The views of a scene show one set of named points, each view turned or mirrored, shifted and resized as a whole, with a little noise and some points left out.

Scene 1
View 1
(9): [-19 -12 -36  11  12   5 -12  17  11  -4 -34  -8   3 -19  10  11  18  -5
 -13   9   7 -25  20  -7 -18 -25   4 -30  16  -9   3  16   4   9 -27   9
  24  12  10 -27  38 -10 -21  -6  27   2  17]
(175): [-10   8 -39   6  12   2 -28  -2  16   1 -19  -6   1 -22 -18  18  11  -3
   0   4  -8  -8   0   0 -23  -4  15 -11  14  -6   4   2  11  13  -8  -2
  20   0  21 -21  15  -7   3  18  14  14  24]
(18): [ -5  23 -28  -9   6  12 -10  -8   5  -8 -14 -23  -2   0 -29  10  14  23
  13   3 -13 -12   7  -9   6   2   9  14 -12   5   4 -22  13   2 -11   6
   7 -11   3  17  -6  -2   5  -2  10 -10  13]
(79): [  3  38 -33 -11   9   4 -28 -23  14   2  -3 -16  -3 -11 -51  19   4  16
  18  -5 -24   4 -11   1  -5  18  21  21  -5   3   5 -25  20  11   7  -6
   9 -16  19  11 -20   0  25  24  -1  10  22]
(35): [ -6  14 -37   8  10   4 -30  -1  16   4 -21  -4  -2 -31 -18  19  13  -1
  -1   6  -5  -2   1   0 -25  -6  16 -13  14  -3   6   7  12  17 -11  -1
  22  -5  22 -19  16  -3   1  16  15  19  23]
(27): [-10  10 -40  -3  12   2 -21  -6  15  -4 -16 -15   6 -10 -27  14   7   4
   3   1 -14 -13   0  -3  -9  -1  14  -3   6  -6   4 -10   8   5  -5  -2
  16   1  13 -10   5 -11   8  13  14   1  22]
(90): [-12   0 -32  10   6   9 -13  12   9  -2 -27  -9  -2 -21   1  12  19   4
  -5  10   6 -16  18  -5 -18 -18   6 -19   7  -2   5  10   8  12 -25   9
  19   2  10 -18  28  -3 -15  -5  24   3  13]
(38): [-13  -2 -35  10   8   8 -17  10  11  -1 -28  -7  -1 -24   1  13  17  -1
  -6   9   4 -16  14  -4 -20 -20   6 -21  12  -5   5  12   7  12 -21   7
  21   3  11 -22  30  -5 -13  -2  23   7  17]
(98): [-12   3 -40  -5  13   2 -14  -1  11  -6 -19 -18   8  -3 -21  10   9   4
  -1   1 -10 -19   6  -5  -5  -6  11  -5   7  -7   2  -9   3   2  -8   0
  17   6  10 -12   8 -13   0   7  18  -5  22]
(51): [ -2  23 -33 -10  10   5 -22 -15  11  -4  -8 -19   1  -5 -40  15   6  14
  12  -2 -19  -4  -5  -2  -2  10  17  12   1   1   4 -23  14   6   0  -4
  11 -10  12   6 -11  -4  16  14   5   3  19]
(215): [-18 -10 -42   8  11   5 -14  12  11  -5 -30 -10  10 -16   1  10  15  -4
  -9   6   2 -23  15  -5 -15 -20   6 -25  15 -10   2   8   2   7 -19   4
  23  11  11 -27  31 -13 -15  -1  27   1  21]
(156): [  2  27 -26   0   3  13 -20  -6   8   0 -13 -11 -10 -17 -26  15  15  19
  11   5  -8   1   7  -3  -9   3  10   9  -7   8   8  -9  18  14 -12   6
  11 -15  12  10   1   7   5   5   7   5  12]
(194): [ -1  23 -20   1   0  15 -11  -3   4  -2 -16 -12 -13 -16 -14  13  19  23
  10   7  -1  -3  16  -5  -4  -2   6   5 -14  13   8  -7  20  14 -21  14
  10 -14   5  14   6  10  -4  -8  10  -1   5]
View 2
(215): [  2  -7  35 -15 -16  44  30  -9  19  19  10   2  22  15   6  33   4  13
 -18 -20  -7   9  -3  15 -25  -4 -26 -14  -2  -2   0 -22   4   6  -5  31
 -11  -8 -36   2  -5  13   5   2  13 -20   3]
(35): [ -1   9  28  -5   4  15  31 -13  14  26   7  -4  13  20 -20  15  -2  17
  -1 -14   7  10  10  -8 -11  -9 -22 -22   3  11   9   2 -14  15   4  40
 -20  12  -6 -11  -2   0   4 -13  18 -14   1]
(27): [ -4   4  27   3  -6  10  11   8  20  13  18   3  12  13 -12  10  16  26
   7 -23  -4  -3  -2   7 -10   7 -12  -6  10   7  15   0   2   5  11  36
 -22  15  -9   0  -5  -4 -13 -16  10  -6  12]
(156): [-13   2  23   0  -2  -1  18   0  10  40  14  -4  14   9 -21 -12  15  28
  10 -10  10   4   0  -3 -13 -13   0 -16  10   5  15   8   2  15  12  28
   1  21  10  -7 -23 -19 -25 -13  10   8   1]
(175): [  0   6  29  -3   1  15  26  -5  17  18   9  -1  13  19 -15  16   2  17
   1 -18   2   5   5  -2 -12  -2 -22 -15   3   8  10   2  -9  11   5  39
 -23  10 -10  -8  -1   3   1 -14  17 -15   5]
(90): [ -8  -8  33 -16 -12  36  31 -16  14  35   7  -3  22  14   1  20   3  15
 -13 -12   2  13  -3   7 -24 -13 -21 -22   0  -6   1 -17   6  12  -3  30
   1  -5 -24  -2 -14   1  -2   3  12 -11  -4]
(98): [ -1   0  29  -2 -12  22  12  10  19  14  18   4  15  11  -2  14  17  25
   0 -25 -10  -3  -6  11 -15   6 -14  -5   8   2  11  -6   7   3   9  31
 -19   5 -16   4  -9   1 -12  -8   8  -9  13]
(194): [-16  -3  26  -5  -9   8  20  -3   9  45  12  -2  18  10 -14 -11  14  26
   6 -11   6   6  -3   1 -19 -18  -1 -21   6   1  13   0   8  16   6  24
   7  13   3  -5 -26 -17 -25  -7   6  10  -2]
(79): [ -8  17  19  17  12 -26   2  18  15  21  20   0   0  11 -35 -19  20  36
  28 -20   8  -9   0  -9   3   3   3  -6  17  20  25  26  -5  11  24  37
 -22  38  25  -7 -15 -23 -32 -34  11  10  14]
(18): [-12  -2  25   3 -15  -1   3  15  13  33  22   5  15   6  -9 -15  29  36
  13 -19   0  -8 -13  11 -15  -4   8  -5  14   0  20   2  16   8  16  23
   0  20   5   3 -27 -20 -37 -13   1  14  10]
(9): [ -1 -15  38 -21 -18  51  34 -18  19  27   6   1  25  14  12  34   0  11
 -23 -17  -5  15  -2  15 -29  -9 -28 -20  -3  -9  -1 -27   5   8  -7  31
  -5 -13 -37   1  -8  12   9   6  13 -21  -2]
(38): [ -4  -7  35 -14 -13  36  35 -16  15  32   5  -2  23  18  -2  26   0  14
 -13 -14   1  12   0   8 -25 -11 -22 -21  -3  -3   3 -15   0  12  -4  30
  -6  -2 -26  -3 -10   7   4   1  13 -16  -2]
View 3
(98): [  2  11  -3 -16   1 -11  -3  -9   3  -3  -8   4  -6   9 -12  -7  -6  -9
 -18  -6 -12   8   6   1  -3   5 -14  -6   7   2 -13  -8  -6  -2  12 -12
   9   7   0   8  -3   5  13   0   1  18  10]
(90): [ 14  10   1 -17  16 -17  20  -9   4 -12  -4  -3  11  27 -10   6 -10   3
  -4  -3 -13   6   7   2  -2   1 -12   2   2  -3  -8 -12  -9  -7  22  -2
   5   9  14   1   6  -2  10  -1  16  17   8]
(18): [  1   1   1 -12  -8  12  -1 -22  -4  -4  -1  15 -11  -2   4 -16 -12 -14
 -17 -12  -6  21   5  13   8   5  -5   2   7  19 -14  -9  -4  -4  -1  -3
   6  -8   9   1 -13   3  12 -12   5  25  11]
(9): [ 15  12  -3 -17  19 -27  24  -4   7 -14  -6  -8  15  27 -21   9  -7   8
  -5  -4 -11   2   4  -5  -8  -1 -20   1   4 -12  -4 -14  -5  -8  27  -4
   7  16   6   3  12  -1  10   4  17  16   7]
(27): [  0  13  -2 -18   2  -7  -7  -7   2   1  -7   6 -12  12  -7  -7  -6 -16
 -17  -3 -13   8  10   5  -1   4  -7  -7   5   8 -18  -3 -11  -2   6 -11
   5   2   6   9  -7   5  14   0  -1  18  11]
(215): [ 12  17  -4 -19  17 -30  15   0   9  -7  -8  -9   8  29 -21   9  -5   3
  -8   0 -14  -1   9  -5  -9   2 -18  -4   4 -12  -8  -8  -8  -5  23 -10
   8  18   5   7  10   0  11   7  11  14   7]
(79): [ -8  10   4 -21  -6  12 -21 -10  -7  10  -4  21 -28   7  13 -16  -5 -33
 -17  -1 -17  17  15  18  12   7   7 -13   1  28 -32   7 -22   2  -6  -9
   2 -16  18  13 -21   4  14  -9  -9  23  15]
(194): [  6   5   4 -15   4   4  11 -18  -4  -7  -1  11  -1  15   5  -4 -12 -11
  -6  -7 -10  18   5  16   9   3  -2   4   1  15 -15  -8 -13  -4   8   3
   2  -7  20   2  -6  -2  10 -11  11  25   8]
(175): [  4  18   0 -21  12 -16  -1   0   3   1  -8   1  -6  26  -7   1  -5 -12
  -8   2 -18   4  13   4  -2   4  -6 -11   0   2 -19  -1 -18  -1  13 -10
   4   4  14  12  -1   2  13   1   2  17  10]
(51): [ -5  10   1 -18  -5   5 -14 -12  -4   4  -6  15 -20   7   5 -13  -7 -24
 -18  -4 -14  15  12  12   5   6  -1  -9   6  19 -22   0 -13   0  -1 -10
   5  -8  11  11 -15   5  13  -7  -5  22  12]
(38): [ 14  13   0 -19  16 -21  17  -5   5 -11  -6  -3  10  29 -13   8  -9   1
  -3  -2 -13   4   8   2  -4   1 -13  -2   1  -5 -10  -9 -10  -5  23  -2
   4  10  12   4   7  -2  11   3  12  18   9]
(35): [  6  18   2 -24  17 -16   3   0   2  -1  -8   2  -4  31  -5   4  -4 -14
  -3   4 -20   6  14   8   0   3  -3 -11  -2   4 -23   2 -23  -1  16  -7
   3   2  20   9  -1   0  12   1   5  17   9]
View 4
(38): [-22  -5   0  -9 -25 -28  25   3  36  16 -13   3   9   7 -14 -23  11  16
   4 -26  16   9  10   6 -16 -17  -3 -13 -39 -30  13  -9   5  13 -16 -15
  11  -1 -11 -22 -11 -32  11  12 -15 -19  -2]
(51): [-13 -30  21 -12   3   1  19  -7  24  -4  14  -4  29  29  -6  -6  -4 -26
 -11 -21  30   4  -1  27  -7  22   0  11 -19  -5   7  -7   4 -10 -23   7
 -18  17  27  -4 -27  -3  14   8   8 -21 -61]
(194): [ -8 -22  10   9  -1  -1  22  -7  32   2  14   9   7  11   1  -5  18  -4
 -15  -9  23  -4   8  28 -17  -3  -3  -3 -24 -11  10  -8  -7  -1 -32   6
  -2   5  21  -5 -18 -18  24  22 -12 -23 -29]
(35): [-11 -17  10 -32 -17 -21  28  12  24  18  -6   2  13  12 -19 -20   1   1
   1 -25  23  20  -3   8  -4  -1 -14  -9 -34 -20  21  -4   2  -8 -12 -11
   6   1  -3 -23 -20 -15  23  12  -3 -29 -27]
(9): [-32   5  -7  -5 -30 -37  23  -1  40  14 -19   1   6  10 -16 -29   9  29
   9 -31  13   6  13   1 -20 -27   4 -18 -43 -39   4 -14  14  29 -14 -19
  13   0 -19 -22  -4 -39   6   5 -21 -13   8]
(98): [-26 -14  11  -7 -13 -19  18  -6  34  -1  -7  -9  27  27 -12 -17  -4  -5
   0 -30  20   3   8  15 -15   6  11   4 -29 -24   0 -11  17  14 -16  -6
 -11  16   6 -11 -17 -21   3  -2  -1 -12 -35]
(27): [-24 -19  13 -17 -11 -15  21  -1  27   2  -2  -8  27  27 -14 -15  -4 -12
  -2 -29  26   9   3  17 -12  13   3   4 -26 -16   5  -8  13   2 -15  -5
 -11  15  11 -12 -21 -15   9   1   1 -20 -42]
(175): [-13 -17  13 -24 -14 -15  23   7  24  14  -3   1  15  15 -16 -16   2  -4
  -3 -22  22  15   1  13  -6   2  -9  -6 -32 -17  17  -4   1  -8 -15  -8
   2   4   3 -20 -19 -13  20  12  -2 -26 -31]
(18): [-17 -24  14  15   7   6  14 -17  35 -10  18   4  19  26   2  -2   7 -17
 -17 -11  25 -10   7  31 -18   8  10  11 -18  -6  -1 -11   2   4 -33  11
 -20  16  31   3 -20 -14  14  13  -7 -16 -47]
(156): [ -5 -26  13   0   2   2  22  -4  29   4  18   7  12  14  -3  -4  12 -10
 -15 -12  27   0   2  27 -13   5  -5   1 -22  -6  13  -6 -11 -11 -31   7
  -5   4  25  -6 -22 -11  28  23 -10 -25 -42]
(90): [-21  -6   1   0 -20 -22  23   1  38  13  -8   5   5   6 -12 -19  14  18
   0 -22  16   5  11   9 -17 -22  -3 -12 -39 -30  11 -10   4  17 -21 -11
   9  -1  -7 -18 -11 -33  15  16 -19 -16  -1]

In a view up to two points have been moved. Name them for each view, in the order of its rows, or write none.
view 1: (194)
view 2: none
view 3: (215)
view 4: (175)

Scene 2
View 1
(172): [-16  17  13   4   8 -15   4  -6   8  17  17   7   7 -14  20   1   3 -18
  -1  -9   3   3   3 -19 -11  -5   7  -9 -12   0 -10  19   6   5 -38  -9
   0   8  14   1  -1  -3  -1   2  18 -13   3]
(239): [ -2   8   9   3   8 -11  -5 -12 -14  23  10   0  -2  -8  16  -8  -5  -3
   5 -12  -1  -6  -3 -11  -7   0   5   3   0   3 -18  10   1   1 -29  -2
  -1   3  -5  -2  11  -4 -21   5  11 -13   0]
(230): [ -7  11  11  12  20 -23   2 -23   0  19  -1  16   2  -9  13   7   5  -4
   3  -5 -13   7 -11 -12   0  -6  -4   6 -12   6 -11  10   3 -12 -38  -9
  -8   8  10   6  14  -4 -18  27   1  -7  -4]
(116): [-11  16  14  11  17 -27   1 -21   4  19   5  17   8 -10  20   7   5  -9
   0  -6 -12   8  -7 -14  -1 -11  -1  -1 -14   8  -6  15   7  -9 -42 -11
  -5   6  18  14   2  -4 -15  22   5 -11  -1]
(158): [-12   9   2   5  12  -6   5  -7   7  16   8   6  -1 -11   8   1   8 -15
   0  -8   7   2  -1 -23 -15  10   6   0 -10 -13 -16  16  -4   8 -35 -10
  -9  11   0 -14  21  -3   5   2  16  -2  -8]
(106): [ -3   7   9   9  16 -16  -3 -21  -8  20   3   7  -1  -7  13   0   0  -1
   6  -8  -8   1  -8 -13  -3  -2   0   5  -6   4 -17  10   1  -6 -34  -6
  -9   6   0   2  18  -5 -19  17   3  -8  -6]
(235): [ 10  -6  -1   4  14   0 -14 -24 -37  24  -4  -6 -16   0   2 -18 -10  16
  11 -14  -7 -14  -8  -5  -3  13   3  18  14  -2 -31   0  -9  -3 -19   5
  -9   2 -33 -18  41  -4 -36   5   2  -3 -12]
(69): [  0   8  12   1   9 -12  -7 -17 -20  24  10  -2  -1  -8  14 -11  -7   1
   7 -12  -5  -8  -2 -10  -5  -4   5   4   3   7 -18   8   1  -4 -25   0
   0   2  -7   1   8  -5 -29   5   8 -15   2]
(168): [  0   6   8   7  14 -15  -6 -22 -13  22   3   6  -4  -8  12  -4  -2   2
   6  -9  -8  -2  -8  -9  -2  -1   1   8  -1   3 -17   8   1  -6 -29  -3
  -5   5  -5   0  17  -5 -25  15   2  -8  -4]
(202): [ 10  -7   2  11  22 -11 -12 -31 -29  23 -14   6 -16   1   3  -6  -4  18
  13  -8 -16  -5 -15  -4   2   7  -6  22   5   1 -25   0  -7 -12 -24   0
 -14   4 -26  -9  45  -4 -40  24  -8  -1 -18]
(12): [  2   6  10   6  14 -15  -9 -23 -22  25   0   3  -6  -5  14  -7  -6   6
   9  -9 -12  -6 -10  -7   1  -3   0  10   3   9 -20   5  -1 -10 -26  -1
  -4   1  -9   2  18  -5 -36  17   0 -12  -4]
(102): [  5  -8  -3  17  27 -10  -6 -31 -17  16 -21  17 -14   1  -1   4   5  12
  10  -5 -15   3 -19 -10   1  14  -9  23  -3  -5 -24   0  -8 -12 -32  -6
 -22  12 -19 -12  55  -2 -29  34 -12   8 -26]
(32): [ 11  -2   6   4  13  -9 -14 -24 -38  26   1  -6 -13  -2   7 -15 -11  15
  11 -12 -10 -14  -7  -3  -2   5   2  15  11   4 -26   2  -4  -7 -19   5
  -4   0 -26  -8  28  -5 -41   8   0 -10  -5]
(152): [ 10   7  22   4   9 -22 -17 -27 -39  30   8  -3  -2  -6  20 -16 -16  16
  12 -11 -18 -13  -9   3   5 -15   1   9  11  24 -17   2   6 -16 -20   6
   5  -8  -8  14  -1  -5 -54  14   0 -25   9]
View 2
(172): [  2  20  12  -2   2  14 -26  18  40   4  -3   3  -9 -15  -3  -8   5  -9
   4   4 -24  10  -2   6   6  12  -7 -12   3 -35  19   8 -10 -23  20  -4
 -16 -18 -21   1 -21  10  16 -31  -7 -40 -15]
(106): [  9   5   3  -3  -5   6 -11  13  16   9   3  14  -5 -12  -1 -14  -2  -4
  -2  14  -9   9   4  10  10   6  -1 -26   4 -24  19  -5  -1 -17   1   4
  -1  -5  -8   2 -25   4  -3 -29 -22 -33  -3]
(12): [ 12  -2   3   1  -3   2  -1  13  -2  11   4  18  -5  -9   5 -23  -6   4
  -1  15  -8   3   9   7  11   7  -4 -35  -1 -14  18  -2   3  -9  -6   7
   7  -5   1  -4 -16  -3  -8 -22 -29 -31  -3]
(239): [  9   6  13   2  -3   7 -14  17  13   6   1  13  -9 -14   2 -17   0  -5
   2   6 -16   4   2   2   7  16  -7 -29   1 -21  20   9  -1 -10   3   4
  -2 -15  -6  -4 -12   1   1 -22 -22 -33  -8]
(202): [ 21 -21   3   0 -10   1   5   5 -14  14   9  31  -8  -7   0 -18  -8   1
 -15  16   8   8   7   3  16  10   1 -42   1 -11  28 -13  13  -6 -25  14
  16   0   8   4 -20 -10 -22 -18 -51 -16  10]
(32): [ 19 -12  12   4  -6   2  -1  12 -16   9   6  24 -11 -10   4 -26  -5   1
  -2   9  -6   0  10  -1   9  16  -9 -44  -1  -7  24   7   9   1 -14  13
  14 -11  13  -6  -3 -12 -13 -13 -43 -26  -2]
(158): [  9   5  22  -6  -5  15 -29  14  39   5  -2  12 -16 -13 -13   4   5 -19
 -12  -3 -17  19  -6  -2  10  27  -4 -17  10 -38  32   5  -4 -22   6   3
 -11 -15 -18   9 -23  -1  10 -27 -25 -30  -5]
(168): [ 10   1   5   0  -5   6  -6  13   9   9   2  17  -6 -10   0 -16  -4   0
  -3  13  -9   7   5   7  11   8  -4 -29   0 -19  20  -3   2 -12  -2   5
   3  -5  -5  -1 -19   1  -4 -26 -25 -30  -2]
(152): [  8   6  -2  11  -1  -2   9  17 -19  11   4  12   1 -12  18 -44  -6  17
  18  21 -13  -8  18  11   5  -3 -11 -44 -11   1   4   6   0   4  -1   3
  10  -9  11 -19  -5  -1  -7 -19 -19 -43 -12]
(102): [ 23 -26   0  -7 -15   3   2  -1   1  18  10  37  -8  -6 -12  -5 -11  -4
 -30  19  18  19   0   9  23   9  10 -33   6 -23  36 -32  15 -19 -28  16
  17  10  -2  18 -38  -6 -28 -27 -56 -10  22]
View 3
(172): [ -1  -9  13  -5  29  11 -10  -6  -8  27   2   9   6  14 -18 -17 -11  -5
   3   7   9 -30   6  -4  -2  11 -28  16  20  15  -2   5 -23   5   6   8
  25 -22  18 -16   4   1  15   3 -15  10   8]
(69): [  9  -2  18   4  20   7  -4  -3  -5  18   5   1  17   8 -19  -6 -17  -2
   8   0   6 -10   3   4   3  10   5  13  13  15  -6 -10 -22  13   7 -14
  13  -7   9 -10  -2   9  13 -17   3   4   2]
(235): [ 15  16   6  15  15  -2  -4   0  -7   5   3  -2  18   1 -23 -10 -13   5
  17   3   4   3  -7   4   6  -4  29  13  -3   2  -7 -39 -30  13  13 -25
  -9  -4 -13   1   3   9   2 -25  18   5   0]
(158): [ -1   3   5   1  26   4 -14  -9 -10  18  -3   7   3  10 -19 -25  -4  -2
   8  13   7 -25   1  -8  -2   2 -20  20   7   5   1 -12 -25   0   9   9
  12 -26   4 -10  12  -5   2   7 -10  13   9]
(106): [  2  -3  12   1  20  10   2  -3   0  18   1  -3  11   7 -17  -8 -14   3
   5   1  -1 -12   0  -1  -4  13  -8  15  12   7  -1 -12 -11   5   7  -1
  15  -8  -3  -2   2   2   8  -9  -2   7   8]
(102): [  0  12  -3   9  15   5  13  -2   7   1  -2 -13   7 -10 -20 -10 -11  13
  10   2 -11   3  -7  -7  -7   3   4  13  -4 -13   3 -42  -4   3  12  -5
  -4  -3 -34  18  10  -6  -6 -11  11  11  12]
(239): [  7  -1  16   2  21   7  -8  -3  -7  20   2   4  14   9 -20 -10 -14  -2
   8   2   6 -14   2   2   2   9  -1  15  12  13  -6 -11 -25  10   7 -10
  12 -14   8 -11   0   7  11 -11  -1   7   4]
(152): [ 15  -8  29   4  13  12   8   3   2  18   8  -6  30   4 -15  11 -28   4
   3 -12   1   2   2  13   3  22  20   8  20  20 -11  -5 -16  23   4 -28
  14  12  10  -7 -15  18  20 -35  13  -2  -2]
(116): [ -6 -13  14  -6  21  17  10  -3   7  22  -1  -7  10   3 -15  -5 -16   2
  -2  -1  -7 -14   3  -4 -10  21 -25  13  21   6   0   1   2   6   3   9
  24  -6  -2  -2  -3  -1  11  -6 -10  10  15]
(32): [ 14   7  11  11  14   2  -1   0  -5   9   5  -1  21   2 -19  -3 -17   3
  12  -2   3   1  -4   6   4   3  25  13   3   9  -9 -29 -25  15   8 -25
  -2  -3  -7  -2  -2  10   8 -26  16   5   0]
(12): [  5  -4  14   3  19  10   6  -2   1  14   3  -5  15   2 -17  -5 -17   3
   6  -2  -2  -7   0   2  -3  14  -1  11  13   9  -4 -13 -12  12   6  -9
  13  -3  -2  -2  -3   5  12 -16   4   7   6]
(230): [ -4  -7  11  -2  21  15   9  -4   4  19  -1  -6   8   3 -15  -6 -14   5
   1  -1  -7 -13   2  -4  -9  19 -20  15  17   5   1  -7  -1   4   5   5
  19  -7  -5  -1   0  -3   8  -6  -7   9  12]
(168): [  5  -2  14   3  18   8   3  -3   1  17   3  -3  12   2 -17  -6 -15   4
   5   0   0  -9   0   1  -3  12  -1  11  12   8  -3 -14 -14  12   6  -9
  12  -7  -1  -4  -1   4   9 -14   2   8   6]
View 4
(102): [-10   2  -1  -5  -6  -5   7   2   2 -14   3  -1  10 -12  -6  -2   6   3
  -5  20 -16  -8  -8  -8   7   8  19 -11 -12   7 -18  11  32  -5 -23  -6
  -6  -4 -13  -3  -7   9 -11 -10 -27   9 -19]
(235): [-17 -12  -3   2  -8 -12  -1  -6   5 -18   7 -16  -7  -6  -8 -14  -3   1
  -7   7   0 -20 -21  -8  11  21  24  -2   1  -2 -20   3  25  17 -26 -15
   1  -3 -18   0 -10   5  -4   2 -11   5   7]
(230): [ 11   3 -17 -21  -5  -2   6  22   6  -3  -2   9  11 -17   7   4   3  -2
  13   7  -5   3  -6  -8   1  -4  -1  -9  -8  -1  -7  15   9   0 -14  -2
  -4  -1   5   6   0  15 -16 -13 -10  14 -16]
(172): [ 20  -6 -35 -19  -9   4  -4  27   9   6  -6  11  16  -9  12  -2  -2 -10
  22   2   0   5 -10  -3  -9  -6  -9  -5   5  -7  -9   5  -4   4 -18   0
   1  -3   5   8  -3  16 -24 -11  12  12   3]
(116): [ 17   3 -24 -26  -5  -4   4  28   8   1  -4  13  10 -19  10   4   1  -2
  18   4  -2   8  -6  -6  -1  -8  -8  -8  -6  -3  -3  17   1   1 -12  -3
  -3   0   9  10   0  14 -18 -15  -2  15 -12]
(168): [  4  -4 -16 -15  -6  -7   3  14   6  -6   1   1   4 -14   2  -1  -1  -2
   8   4   0  -3 -11  -7   4   2   3  -6  -4  -4 -10  12   9   8 -17  -8
  -1   0  -2   4  -3  11 -11  -7  -6   9  -5]
(106): [  7  -3 -19 -16  -5  -4   3  17   7  -4  -1   5   8 -15   5  -1   0  -2
  10   5  -2  -1 -10  -6   1   0   2  -7  -3  -3 -10  12  10   5 -17  -6
  -2  -1   0   5  -4  11 -15 -10  -5  10  -6]
(69): [  5  -8 -19 -14  -7  -9   0  13   7  -5   1  -3  -1 -14   6  -5  -3  -2
  11  -3   7  -6 -15  -7   4   5   2  -4   0  -5  -9  11   5  14 -17 -10
   1   1  -1   8  -4  10  -9  -4   2   9   5]
(202): [-12  -3   0  -7  -5 -12   6   1   4 -15   5  -8  -2 -14  -6  -5   2   4
  -5  10  -5 -11 -13  -9  11  15  19  -7  -7   3 -15  13  25   7 -23 -12
  -3  -2 -11   0  -6   7  -6  -5 -21   7 -10]
(152): [  1  -4 -10 -21  -3 -23   7  11   8 -13   7  -8 -19 -24   4  -4  -4   3
   9 -12  17  -5 -15 -10  18   9   0  -3  -7  -8  -1  24   1  26 -10 -19
  -2   6   4  10  -1   7   0   0  -1   9   5]
(32): [ -9  -9  -8  -8  -6 -15   1   2   6 -13   6 -11  -7 -12  -2  -9  -3   0
  -1   2   4 -13 -19  -8  10  13  12  -3  -1  -3 -14  10  16  17 -21 -15
  -2  -1 -11   4  -7   6  -3  -1  -7   6   5]
(158): [ 10 -11 -31  -9 -10   8  -5  19   7   4  -5   9  22  -3   6  -4   0 -11
  13  10 -10  -1 -12  -3 -12  -3   4  -7   7  -3 -19  -3   9  -2 -24   2
   2  -6  -5   3  -9  18 -24 -13   4  10   0]
(239): [  6  -9 -24 -15  -8  -5  -2  16   8  -4   0   0   5 -11   5  -5  -3  -6
  11  -1   3  -5 -15  -5   1   2   1  -3   2  -6 -10   8   5  11 -19  -8
   0  -1  -2   7  -6  12 -15  -5   6   9   5]

In a view up to two points have been moved. Name them for each view, in the order of its rows, or write none.
view 1: none
view 2: (102)
view 3: (116), (12)
view 4: (235)
